Points, in no order, along strands that fork, close into loops and pass close to each other.
Points whose rows are less than 58.5 apart are linked; no others are. Some points are linked to none.
K_272: [  6  -5   5  -4  13   9 -26 -12   2   7 -15  -9  22  37   9  25  11  11
   7 -12   7  13 -14  17]
K_212: [ 39  19  13   7   2  33   3  16  -4 -27 -11  -4 -10  -3  -4  -5  -2  13
  -9  -2   3 -35   5 -20]
K_749: [ 11  -6  -8   1  25   1  15 -40 -18 -14  -7   4 -18  22  30 -17  -5 -32
  -5   1   7  -6  22   0]
K_941: [ -7 -22 -31  -1   0   1   4 -22  10  24  35   3  34   3  12  14  13 -12
  -5   8  -7  11 -24   0]
K_587: [-22  -7   0  -3 -17 -10  13  -8  -2   1   9   0  12 -14  -2   2 -17   1
  18  -9   3   5 -16  19]
K_781: [-11   6  11   5 -12   2   3 -10  21 -12  11  18   7   8   4  36 -13  11
   3 -20   2 -27 -20  17]
K_606: [  2  -9  -5  -9   3   6 -28   4   6  30 -14 -11  23  41   8  21  12  12
   6 -28   9  -1 -30  -1]
K_528: [ 32 -21   0   7 -11  14 -10  -1   9  13  -6   0  37 -24 -13  -1  19   0
 -20  11  12  33   0   4]
K_782: [-16   5 -18  23  -9  23  21 -14 -29 -13   4  35 -23  27  14 -11 -28  -4
   2  -5   8  -6  11  -1]
K_750: [ -2   8  21 -12  23 -14 -25 -14  11 -15 -14 -15  -9  23  20  16  15  -1
  -1  -8   4   8   9  29]
K_623: [ -5  15   5  -8 -18 -20  11   0  18  10  -4 -10 -22 -14  -1 -28 -23  10
   5  -6  16 -27   0 -13]
K_817: [ 22  11   4   5   0   7  -6  23 -18   5 -16 -15 -20  14  -8 -31 -15 -10
  18  -9   5  -3   8  -7]
K_542: [  5  22  11  -7  12  -6 -11 -24  24 -12   9 -10  -6  15  15  21  22 -12
  -4   4  11   2 -13  26]
K_48: [ 37  16  22  11   3  14  22   9   1 -11  -3  -5 -11  -4   6  -8   5   1
   4  10  -8 -30  -6 -20]
K_389: [ 31   6   6  10   9  -3  12   7  -9 -18  13  -5   9 -10 -16  14   6   2
  -4  13 -25   4 -12   2]
K_431: [ -9   5   1  -1  -1  -4  14   5 -11 -11   7  19  10  27  -6  17   1   7
  16  -9 -18   2 -11   4]
K_405: [ 13  -3  -2 -18 -15  -9  16 -26   4 -14   2  19   6 -36  -6 -22  -1 -14
 -27  14   5 -17  20 -21]
K_244: [ 17  -6   5   7   1  25  -4  10  17  -2  21 -19  24  -3 -11   8  -3  17
  15   7 -13  18  -5   0]
K_416: [ -6  -2   0   9  -7 -19  -7  -4  -7  -6 -16  -5  -7 -30 -30 -18  -7   5
 -18  -7  13  25  17  34]
K_104: [  3   7   2  26   9 -20  15  -5  22  18  18 -22 -12 -29  -5  17   1   9
  -7  24  -8   3   6 -13]
K_113: [ 11   1  -2  22   1 -14  -1 -10  18  30  13 -28 -10 -20  -1   8   5   8
  -7  12   2  11 -14   4]
K_604: [ -1 -21  -2  24  -9  -6  12 -14  -6  -6 -12 -15 -13 -48  -3   4  26  10
 -25  -6   4  10 -18  13]
K_669: [ 15 -12   6  17 -18 -11  -2  30  12  39 -19  -4  17 -27   1   3  10  -3
  -2  -5  17   7  -7  16]
K_615: [ 14 -15  16 -24  17   1  -2 -27  -5  -8 -15   8   4   1  16 -26  13 -27
   5  24  -3  -2   5 -22]
K_899: [ -6  15  -9 -15  -5 -30  -6 -18 -17  -6   5  -6 -10 -22 -11 -15  -9 -10
 -11   7  15   5 -13  15]
K_529: [  5   1   4   2  -5 -11  17  26  16  15   7 -14  -4 -13  -4 -23 -11   4
  20   9 -13   8  11 -18]
K_55: [-35   7 -26 -27 -10 -21  -9 -10 -14  14   7  -9  -1  20  -6 -15 -14   8
  19   2   4  20 -10  -3]
K_598: [  0  14  -4 -10 -10 -10 -19   7 -12  11 -13 -18 -15   6 -16 -29 -28   3
  20   0   8  -3  -1 -10]
K_888: [-11 -12   6  -2  11  -2  15  -7  11  12   7  -9  11  10  13  14   9   5
  26  10 -24  17  -4  -5]
K_240: [-18  -5  -6   6 -39   0   0   3  12  27  12  16  16  -7   2  10   0  11
   0 -34  30  -3 -17  17]
K_398: [ 27 -16   6   5  -7  12 -12 -12  22  -3  12  27  31 -11  -6   5   3 -10
  -2  12  10  33  13  12]
K_807: [ 25  -9  13 -13  15   7  16 -33 -11 -14 -20  17   3  15  31  -9   7 -22
  -1  10   2 -11  14 -16]
K_937: [ 10 -10 -10   1 -19  -3 -16  33  21  41   4 -10  17  10 -12   9   5   9
  -5 -29  11   0 -15  -8]
K_806: [ -7   0   3  -1   1  -3 -18  -4  27   8  11  -4  -4  26  -6   9 -11   6
  15 -14  -3   4  -6   4]
K_206: [ 16   1  24  10   8  -7  -7  19  10 -16 -18 -15 -24 -20 -27 -13   5   9
 -10  -8 -11   3  15   6]
K_672: [ 13  14  -8   8   6   0 -13   6   8   4  -9   0 -34  33   3 -20 -31  -5
  -3  -7  20 -27   2 -18]
K_560: [ 20  -3 -17   8  -6   2   3 -14   8  21  20   8  26  10  14  21  12  -3
   1   2   6  16 -27   7]
K_74: [-17 -14   5  11 -20  32  -3  34  15   2  19   3   6 -14 -10  18  -7  12
  -6 -49   5  -7   8   4]
K_476: [ 28 -24 -10  24   5  17  -9  14  -3  28  -2  -9  28 -27  -3   4  23 -11
 -13  13   2  30  -7  -2]
K_83: [ -8 -23 -15  13  -1  13  23  29  -9  15  32  -2  16 -20   1  15  11  -8
  14   0 -25  17  -1   1]
K_592: [ -1  10 -13 -18  -2  -4 -14 -20  16 -14  25   3  11 -14 -11  -9 -13   4
 -10  21   9  22   3   5]
K_693: [ 17  22   0   0  -2  19  -7  26  -9 -16 -19  -9  -9  -3 -23   1 -14  14
 -21  -2  -2 -23  20 -15]
K_539: [ 28  17  -6 -12  14  23   5  46   7 -19 -10   1  -7   0 -22   5  -2  10
 -14  -7  -7 -24  32  -5]
K_657: [ -7   1   4 -15   3  22 -10  33 -18  -9  -8 -31   2   5  -8  -1 -11  13
  35 -15 -14  -6 -12   5]
K_988: [ -2   2  -9  -7 -11   6  15  18  18  -4  27  37  15   8 -16 -28  -7  14
   5  11  -5  12  17 -32]
K_798: [  3   4  -8  -4  -8   4  17 -13 -16   5  -5   8  -7  25  11 -21 -10  -9
  17  -1  11   0   7 -18]
K_746: [-16  15 -20  -4  -1 -36  -5 -11  -8   9  10 -19 -14  -7   1 -10  -8 -11
  -3  -5  18  13 -17  36]
K_712: [-10  11 -23  11 -27  -3 -10  -6  12  10  10  12  13  -7   0  23 -15  15
 -23 -24  26 -14 -14  22]
K_742: [ 11   1   4 -19  -3 -13   9 -23  16 -11  13   1  -9 -35  -2 -21  13  -1
 -22  28  -3  -9   5 -34]
K_196: [  8   5   7  -9  29 -33  -5  -1   3   6 -10 -11 -11  31  26  10  18   4
  11   5 -20  17  21   0]
K_181: [ 10 -23   4   5   5  21   9 -20  -4 -10  -1   0  -4   1  11 -48 -24 -15
  11  13  20   2   6 -11]
K_140: [-36   8  11  14   6  16  -6  22 -13  16  28  22   3  28 -24   9   3  12
   0 -28 -15  -2  -5   6]
K_91: [ -5   9   8 -14  -8  -2   8 -13 -26   0 -12 -32   2  -7  -2  -8 -16  10
  19   2  -3 -15 -31 -10]
K_777: [  8  -9  14   9 -17  14  22   0  40  11  -4   5  17 -27  -6  12   3   6
 -13   3   9  10  32  10]
K_938: [  9  15  -3  -1   8 -18 -10  24  16   2  -6 -11 -29  12 -16  -9 -38  -2
 -14 -20   4 -24   2 -28]
K_115: [ -5   7 -11  13  10  13  -4  -9 -12  -1 -16   4 -29  52  23 -10 -23   7
   2  -7  10 -14  11  -8]
K_588: [  3 -10 -18 -18  -1 -17  -1 -19 -11  13  14  -9  10  -8  -4 -13  -2 -28
  -2  20 -14  -5  -6 -22]
K_505: [ 18  23  -9   6  -7  -6   3  27  -4  -7   3   2   1  10 -23   6 -17   8
  -1  -5 -11  -9   7  -6]
K_423: [  4  17 -12   0 -26   1  21   8  -4   9  -4 -12 -12  -8  -5 -29 -30  11
  -2 -11  18 -15  17 -19]
K_661: [-17 -15 -20 -26 -10 -12  13 -14 -14  18  12   0  13   9   5 -15   1 -18
  14   5 -17   5  -1 -27]
K_792: [ 36   1  -7  13 -10  20  35  18   1  -9   9  16  -3  -1   7 -18  -7  -6
  -4   4   8 -12  27 -17]
K_906: [-12  -2  14 -20  -3  -5  -5   5  23  -1 -21  -2 -11   3   5 -33 -26   8
  17  -3  21 -27  -3 -12]
K_473: [-15  11  -4 -16 -17  -3  20 -17 -26   6 -11  -6  -2  18  13  -5  -9   8
  18 -13   5 -17  -8 -13]
K_796: [-40 -33  -7 -15  -4  -9   6 -20   3  19  15  13  18   1  22  -1  15 -19
   8  -6   0  30  12  12]
K_68: [ -1 -18  -3  31   6 -12   2  -3  -9  35  -9 -12   3 -24  14   6   7 -23
   5   0  12  18 -15  22]
K_163: [ 13  -4  -8  12   7 -20   7 -17  19   7   6   1 -10 -20 -19   9  20  -1
 -38  19   5  25  19  13]
K_848: [-35 -16  -1 -17 -21  -5  -2 -20  10  24   8   2  11   2  24  -3  15  -2
  15 -13  23  24   1  21]
K_465: [ -9  25  -5   6  -4   4 -49 -11  11 -24   7  -5 -17   1   2  12   8  -1
 -29   2  27  -1 -23  24]
K_769: [-22  -2   6   0  -5   5   1   6  26  10  30  11   2  18 -12  -9  -3  16
  19  -8 -15  12  -3  -7]
K_216: [-33  -2  10  -5   3  -2  -9  13  -5  -3  -9  -8  -9  21  -6  20 -23   9
  11 -37 -12 -20 -19   3]
K_211: [-15  19  -5  -5   3   4 -11   1  20 -11 -16   2  -8  -3 -28  22 -28  17
 -47   8  -6 -19  17  -6]
K_182: [-15  -1  23 -24  14 -17   4   0  35   4 -12  -2  -9  13  25 -20  -4   7
  22   8   3 -14   3  -4]
K_897: [ 14 -20 -14  17  19   6   2  15 -23  -6   9 -25  13 -35 -18  11  27 -10
 -19  23 -34  -5  -2 -17]
K_743: [-39   5 -14 -36  -4 -21   2  -9 -16  12   5   8  -5  23   9 -27   6   6
  11  -9   9  22  17  -9]
K_157: [  5  -7   0  -1   7 -18  15 -19  16   2  12 -10   0 -39 -10   6  11   1
 -23  34 -19  -5  11 -31]
K_521: [  4  15  23   0  29 -15   1 -24  19 -13   8  -4 -14   4  21  27  30 -12
  -1  29  -9  -2  -7   6]
K_415: [  3 -19 -19  13   0  31  24  -1 -12 -15  18  -3  -5  -4   6 -40 -32 -11
   4   0   8  -4  17 -10]
K_496: [-14  12 -10 -11 -20   9   9  35  -5  -1 -11 -11  -1 -16 -17 -16 -25  20
  -1 -17   9 -16  23  -4]
K_966: [ -3  16  -5   4 -26  29  -7   2 -36 -17 -16  27   6   4   7   9 -26   0
   3  13  -7 -16  -6  -6]
K_972: [  1   3   0  16 -16   6  -8   0  16  -2  17  34  11  21  -2  38  -2   2
  -3 -27   9 -13 -10  15]
K_696: [ 16 -26 -25  17  13  25  10   7 -14  15  -2 -25  23 -37 -13  -4  22  -4
 -32   1  -3  28   0  16]
K_110: [ -2 -30   6  -9  13  -1 -15 -20 -23  -6 -15 -10  19 -11  -4  -6  26 -28
   2  26 -31 -13  -6 -15]
K_98: [ -1   4 -15  -5 -15   7 -11 -20  23  -4  27   9  24  -8  -4  12 -13  16
  -8   6  16  14  -6   9]
K_610: [ -1   9  -4 -14 -17   4   1  -5 -19 -21  -5  26  15  -8  -5  -3 -27  -4
   8  11   0   0  -2  -9]
K_627: [-11  16 -13   2  -9  17  -3  11  14 -11  -4   4  13   2 -28  24 -25  26
 -29   3  -8  -4  19   5]
K_365: [  0   9   9 -12  23 -34 -15  -3   5 -10  -3 -19  -1  17  41   8  20  -4
   2   0  -7  33  30  19]
K_580: [-13  20   8 -10 -11  15 -14   2  -8 -19 -20  18   3  14   7  19 -27   9
   6   5 -11 -35 -14 -11]
K_943: [  7 -13  15  -7   1  13  -3  -8  12 -27   3  33  27  -7  -3  -4 -11 -11
  18  15  -8  24   7  10]
K_948: [ 19  19 -16  -2 -13  -4 -23 -10  18   1   5   8  10 -11  -4   7  22   5
 -39   1  40   5 -12  20]
K_924: [  8   5   3  -5  -2   1 -30 -25  28   8  20 -23  -3  -9   6  -3  26  -2
  -5  22  17  25 -17   1]
K_878: [ 21   3  -8   0   1  22  -8  46  -6   3  -7 -20 -26   3  -5 -27 -17   3
   9 -21   9 -21  20 -12]
K_166: [ -2   6 -10   1 -17  18 -10  32  15  -5 -17  33  -5   6  -3 -13 -32  12
 -23   6   1 -22  28 -25]
K_106: [  8  11   6   6  30 -29   7 -10  10  12   4  -6 -10  24  21  35  18  -5
   9  15 -19   8   4  10]
K_642: [-12   3  -6 -16  -9  41 -11  37 -25   0  -4  -5  -6  11   2 -19  -8  14
  32 -15  -1 -10   3 -14]
K_335: [ -7 -28   2  18  -5 -11  -9 -20  -3  -9  -8 -22 -26 -39   7  -1  24   6
  -4   1   1  16 -34  10]
K_265: [  8 -10 -13 -13   5 -13  -7 -26   9 -10  30   1  19 -23 -10  -6   4 -17
 -20  24  -9   9  -2  -4]
K_779: [-13  10 -10   4 -14  10  -8  21  25 -16   6  35   9   4 -17  13 -28  19
 -20  -4 -10  -5  26  -7]
K_263: [  7  18 -23   7  -6 -25  -2   1  -9  -7   7  15   3  -2 -29   7 -18   5
 -22   5   5  18  13  18]
K_440: [  9 -13  -6   0  -2  -1  24  19 -10  15   5   0   4 -14   5 -16  -4 -25
  18  11 -19  -1  12 -27]
K_987: [ 31  18  13   9  19 -21   6  -7 -14 -14   1   5 -13  14  -9  20  16 -11
  -2  13 -23  -4 -19   4]
K_334: [-14  10   2   1  -2  -3  -7  -7  26 -10  22  40   0  34   4  26   9  -3
   4 -11   2   1   9  17]
K_506: [ 30  14 -15   1  -5  -1 -19  -7  14  14   6   6  19   7   2  10  16   2
 -15   2  21   8 -26  13]
K_268: [-30  19  22  -4  15  16   9  19 -26  11   9  27  10  28 -12  -9  12  19
  -1 -19 -13 -14  15  -9]
K_648: [ -2   5   8 -13  -2  25  11  16  -5 -24 -17  -9  11 -28 -32  -7  -6  19
 -12   8   0   5  23  10]
K_228: [-32   9   1 -29  12  -5 -28  -4  10 -11   7   9   9  29  27  -8   7  36
   5  -7  -3  21  23 -13]
K_618: [ 12  -8  -4   5   2   0  17   5   3   7  -4  22 -15  39  12 -36  -4 -10
  17   6  17   2  15 -13]
K_776: [ -9  11 -12   1 -19  19  -3  15   1  -7  12  54  12  17  -7 -12 -15  12
   0  15  -1   0  11 -28]
K_808: [ 22  14   3  19  10 -19  -8 -15  -9 -19   6   5 -21   3 -11  18  15   0
 -16   0  -6   1 -29  27]
K_371: [-25 -26   8  -8  27 -15 -20 -25   3  -1  -1  -4   3 -22  17  -3  26 -43
   1  27  -5  12  16  10]
K_536: [ 23  -7   6  -4  11  -4 -18 -12  10  15  -9  -5  18  31  26  27  31  -3
   3   1   4  22  -3  13]
K_882: [-22   1  -8   8  30 -18   3 -25  13  15  21 -21  -3 -15  22  33  17 -21
   3  29   5  -3  -8  -9]
K_833: [ 16 -10  14  14 -19  -2   6  16  27  32 -18  -1  18 -31  -6  14  18   1
 -17   6  19   7  21   5]
K_262: [-14  -2  -6  -2  -9  18  22  40  19  -1  16  -1  -3 -12 -16  11  -3  16
  -6 -35  -5  -9  29  13]
K_254: [-14   2   3 -18  12   3 -22 -10  26 -12   8  13  11  38  27  11  16  15
   9 -12   1  24  27   5]
K_704: [ -1  -7   9  13   5 -13  16   7 -15   0  -9   1   1  14   5  18   4  -8
  14 -13 -17  10 -10  31]
K_860: [-11   5   8   8 -10 -11 -14   6  -6 -12 -16  -1  -4 -20 -19  -5 -27   5
  -3 -15   9  -2   1  28]
K_685: [  4   6 -26  16 -26  33  10  16 -28 -10  -8  16  -5  -8   2 -19 -29  -1
  -8  -1  16   0  32  -2]
K_52: [-11  -2   5  11  -5  11 -19   6 -28 -21 -19  -5   9 -26 -18  -1 -17  10
  -4 -10   6   6 -15  34]
K_757: [-12  11  -7   4 -10  19  -2  26 -20 -14  13  39  11  18 -17   7  -7   8
  11  -1 -18   3   1  -5]
K_944: [  9   8  16   2  20  -1 -25   2  20 -13   1  -9  -8  13 -17   9 -21   4
   3  -8 -10 -11 -12  -2]
K_343: [ 18 -23  -2  -2   8  15  -4  -7 -41   4  -9 -21  13   1  -5 -17  15 -40
   8  11 -24  -7   5 -18]
K_578: [ 13   4  -6   7  25  12   5 -28 -18 -18 -15   6 -25  38  24 -15 -19  -3
   1   6  12  -3  12   1]
K_198: [ -7   7  17 -12   9 -30  -1 -15 -11  10 -18 -29 -30  -6   2 -12  10  -2
  12   9  -5  -4 -18   4]
K_342: [-38   9  -4 -32   1 -12 -20   1  -8   2  -7  18  -7  30  23 -24   4  23
   5  -9   8  11  25 -15]
K_601: [ 17   7  37  -6  18  -8  15 -12 -18 -21 -38   3  -4   7  21   8  15  -6
  10   2 -12 -14  -1   3]
K_515: [  7  20  19   3  -7  -8   9 -10  15 -23   7   5  -2 -14  -8  22 -12  14
  -9  -5  -2 -29 -15   9]
K_951: [  0  -8  41  14  17  -1   0 -15  14   4 -19 -19  -6  -4  22  28  16   5
  17   3  -8  -7  -7  11]
K_477: [ 13  13  -1 -15 -13 -19   1 -22 -17 -15   0  11 -11 -23  -7 -23  -7 -19
 -12  10  18  -7   6  -6]
K_553: [  9  -9 -19  -3  -5  24  17  38 -10   2  32  -5  12 -18  -8  18  11  19
  15 -13 -20  15   7  18]
K_773: [-27  14 -13 -19  -3 -19 -30  -1   2  11  -4 -20 -14  11 -12 -15 -29  10
  14   1   9  -2 -11   4]
K_567: [  2  -4 -18  15 -22  17 -22  22   5  25  16   5  24  17 -16  13   0  15
   0 -26   9  11 -12   3]
K_872: [-23  -5  -1  -4 -15   2  20  12  -1   7  31  18  15  -6 -15 -20   1   4
  14  -1 -16  19   3 -17]
K_514: [  9  -5  13   4  -4  -1  25  29  14   4   0  24 -12  27   7 -25   4  -4
  16  -4   2 -18   8 -17]
K_549: [-22  -6  20  -3   9 -15  -2 -28  -1  -1  -6 -25 -23 -28  13   5  20   0
   8  13   0   2 -26  11]
K_39: [  7 -16  14  22  -2   2  18  -5 -16 -16   0  -4  10 -47  -4  11  12  -8
 -15  -1  -7   1 -18  22]
K_29: [  6 -11 -22   4  11  18  18  -1 -19  -8   3 -26  17 -22 -33   1  18  14
 -37   4 -10  19  -6  12]
K_87: [  9  11  17 -11   5  -7  -7 -24 -11   1 -24 -16 -32   9   5 -30   0  -7
  12   3  16 -14  -5  -9]
K_839: [-29 -15 -13  -3  -1 -19  23  11 -10  34  11  -5   1  -1   3  -8   4 -16
  22   7 -21  11   2 -29]
K_908: [ -4 -27  -4  -7  12  -8 -15 -26 -24 -14  -2 -14   4 -18  -4  -5  27 -13
  -5  16 -25  -2 -34 -10]
K_723: [  0  -7  -9   8  -9  37  25   8 -17  -3   8   4  -7  16  12 -29 -17   0
  20 -11  12  -5   9 -11]
K_918: [  7  24 -15  12   0 -13 -26 -16  12 -11  11  -6 -17  -2 -11  12   9   8
 -40 -11  29  -3 -16  29]
K_209: [-15 -18   1  12  21   2  -5 -32  10  24  11 -15  17 -21  23  28  18 -14
   8  26   9  -1 -17 -14]
K_305: [-20 -35 -21  11  -7   9  19   1  -8  18  32   2  32 -16   3   7   5 -13
   3  -6 -23  11 -15   2]
K_14: [-38   6   8 -16  14   0  -8  10   0  -5 -17  13 -18  29  11  15 -19  12
  -3 -29  -7 -24  -9 -24]
K_928: [ -5   0   3  -7  -4   3   3  49   3  -5  -8  -8 -14 -11  -9 -21 -24   0
   8 -32   3 -22  15  -4]
K_241: [ 20  14   5   6  -2  -7  14  -9   6 -20   7  -2   3 -16 -23  18   4  21
 -26   8  -9  -4   0   7]
K_236: [ 16  -7   6  -1  13  -7 -12  -1   2  31 -22   5  22   4  26  23  37 -13
   6  16  12  15 -20   6]
K_854: [ -9 -10  18  -4  10   4  18  25  11   3 -13  14 -19  43  15  -9   0   4
   4 -26   9 -38   0 -25]
K_279: [-13   2   5   0   7 -24  14  10  28  30   6 -16 -17  -7  10 -15  -8   5
  26  24 -10  -3   0 -26]
K_739: [-24   5  -6 -10  28 -32  15 -16   6   6   9 -11  -1  -3  33  27  20 -22
   3  25  -8  -2  12 -11]
K_129: [ 27   5  17  -3   8   5  25  -9 -39 -15 -26  -2   7  22  17  17  10 -10
   8  -4 -19 -11   2  -7]
K_165: [  6  -4   8   2 -10  12  16  24  -1 -20   3   3  19 -27 -13   3  -8   3
   1  -8  -6  10  21  24]
K_303: [ -1   6 -13 -10  19 -39  13 -16 -13   8   9  -3  -7   3   8  17  16 -36
  -5  21 -13  -2  -7   6]
K_681: [ 16  -6  -1  20  -6 -17  -2   6  -1  33 -18   7   6 -36  11  -1  21 -15
 -12   3  26   8 -18  18]
K_153: [  0  12 -33  19 -14 -11  -5  -5  -1   0  13  20   9   1  -6  15 -17   6
 -20 -12  19   9  -5  35]
K_584: [-26  -9  12 -18   9 -17  18   8  27  24  -6  -2  -9  14  26 -28   5  15
  28  10  -3   0   6 -24]
K_700: [ -8   4  13 -18   8 -10   4   3   4  -2 -27   4 -12  36  22  -3  -6  16
   7 -24   5 -31   6 -16]
K_190: [ 29  -1  10  27   5 -13 -16  -2  11 -22  -6   1 -28  -2 -23  16  26  13
 -22  -6 -10   8  -6  12]
K_998: [ 17  17  12   1  16   3 -15  12 -11 -20 -17  -4  -3  36 -14  20 -10   1
  11  -4 -21 -17 -13  -7]
K_904: [  2   6 -24  28  -8  15  -6   2 -15   1   0  24 -29  41   9 -22 -32  -3
   2   1  10  -2  16  -7]
K_351: [-19  29 -12 -18  -2 -12 -23   4   4 -10   0  19 -14  25   0   7 -20  -3
   2   6   3 -11   5   5]
K_264: [ -2  -6   7  -5  -6  -2   3  -3  -5 -22 -22  -1  -4 -27 -38 -16   6   7
 -22   8   4  24  23  11]
K_61: [ -7 -16  25 -22  25  -4  -9 -25   8 -12 -17   1   4 -12  16 -18  17 -20
  14  27  -9  20   7  -1]
K_702: [-22  -1  -9   5 -14  52   4  25 -24   3  11   9 -16   8  11 -27 -10  13
  17 -15  15 -17  10 -12]
K_522: [ -7   5 -10  15 -29  31  -2  18  -3  -8 -10  36 -10   7   7 -20 -33   7
 -10   3  18 -20  20  -9]
K_942: [ -4  15  -5  -1   6 -16 -11  12  15  -5  -9 -12 -15  -2 -26  12 -34  10
 -32 -17   3 -17  10  -8]
K_119: [ 14 -18 -20  14   8  -1  17   3 -26 -18   0 -20   4 -31 -22   7  31   8
 -38   6 -26   7 -18  -2]
K_323: [  9  21  18 -10  -3  15   4 -16  -5 -18 -14   5   0  10   8   4 -13   9
  14   5   5 -35 -17 -15]
K_118: [ 24   6  20   3   8  17  27 -25  -1  -8  -8  -9 -14  11  25  -8   1   1
   6  12   5 -29 -15 -20]
K_590: [  4  -8  13  10  19 -10  -9 -26   9 -22   8  -1 -24 -11  12  24  39 -10
  -4  26  -9   8 -22  -2]
K_304: [ -9  -2  -3  -6  -9   2 -20  -7  19  11  15  30  10  39   7  13  22  -4
   6 -12  15  25   9  15]
K_318: [ -1   0   5   6  -5  17  30  24  34  10   0 -17   0 -16 -19  13   4   6
  -9 -10  -4  -1  36  22]
K_703: [  3  -1  49   4  22  -7   3   1  13 -13 -27  -3 -18  -8  12   0  12  -4
  17   3 -16 -20 -10   7]
K_295: [ 14  -6   3  19  -7  16   6   2 -14 -11  -1 -13  17 -28  -6   8   3  10
 -11 -14   4   3 -28  31]
K_218: [-32 -30  -8 -22  14 -17  -6 -20  10   7   5  -1  19  -8  24   0  10 -36
   6  17  -5  17  24  10]
K_372: [ 26 -11   9   2   4  28  -4  -6 -43 -14 -14 -15  -7  -7  -4 -23   5 -26
  13   2  -3   3  -3 -13]
K_242: [-21   2  13  -8  -2  -3  -2   9 -21  -2 -20 -35   3   6  -4   3 -12  14
  23 -18  -7 -15 -23  11]
K_233: [  7 -22   3   3  12   4 -12 -14   4  28  -6   8  33 -17  23  21  32 -24
   1  27  14   8 -19  -5]
K_843: [-47  14  -6 -12 -24   9   0  -6 -22   7  21  29  11   5 -13  -8 -12  22
   5   0  -4   2 -10 -15]
K_778: [-21  -9   4  17 -14  30 -18  25   6   9  23  18  11  15 -20  11   3  10
   4 -32   0  10   1   5]
K_677: [ 15  16   4  -4  12 -10   8   4 -29 -14 -19   6   2  40   7  22   4   6
  12  -7 -17  -7   0  -6]
K_59: [  6 -18   6 -16   1   7   0  -7 -11 -22   3  18  33 -14 -13  -8  -8 -22
   7  15 -16   8   0  -2]
K_954: [ 30  -2   8  -4   2  21   4  20 -28   1  -7 -21 -12 -10   0 -30   1 -15
  22   0   1   3   7 -10]
K_726: [  8  -2  -2  -7 -10   0 -22   7  21  29   3 -12  14  19   2  23   3   6
   0 -24  14 -14 -39  -6]
K_566: [ 23  -5   8  12   4 -14  -9   2  11 -23 -11  -9 -26  -9 -26  -7  27  19
 -15  13 -19  21   6  -8]
K_861: [  9  12   8  -1 -10   4  27  33 -15 -21  -5  -4   0 -32 -12  11  -5   4
  -4 -13  -6 -16  18  23]
K_400: [ 19  12 -25  -1 -10 -17  13  12 -20   3   8   3   9  -1 -24  -6 -12  -5
  -9   3 -10  14  12  -8]
K_973: [ -6   5  -7   8  -9 -28 -10  -9  23  33  14 -29 -19 -10   7   0  -1  -6
   3  -3  15   9  -7  21]
K_412: [-25  -6  -7 -10 -28  -1 -22  -7  12  24   0  -1  11  -1   8  -2  -8   3
  11 -22  33   8 -14  24]
K_18: [ 12  -4   8   0  13  -3   7 -43 -25  -1 -15 -15 -37   3  19 -23  13 -25
  -1   6   8  -6   2  -7]
K_53: [  1 -16   9  32  10  -6  19  11 -19  14 -12  -9   5 -13  15  23   9 -20
  12  -6  -7   9 -16  36]
K_93: [  2 -19   0  16  18 -16  -9 -17  -7  -8   7 -11 -17 -27  -5  10  27 -10
  -5  25 -23   2 -18 -18]

A tip is a point with one link. Name the tips that can be reached along the links from each point below, in the order of the rows.
K_757: K_268, K_951, K_303
K_110: K_206, K_98
K_604: K_782, K_539, K_897, K_685, K_861
K_948: K_465, K_553
K_618: K_181

A fork is a point with three links, a tip a point with one. Leave the first point through the second and follow the links. Name the first fork or tip that comes.
K_166; K_779: K_115
K_303; K_739: K_778
K_567; K_937: K_303
K_59; K_610: K_693
K_938; K_942: K_685
K_918; K_948: K_553
K_712; K_240: K_749

How many points has the smallest loop of links through each point below? Write none if it is on no loop.
K_91: 8
K_899: 9
K_365: 6
K_590: none
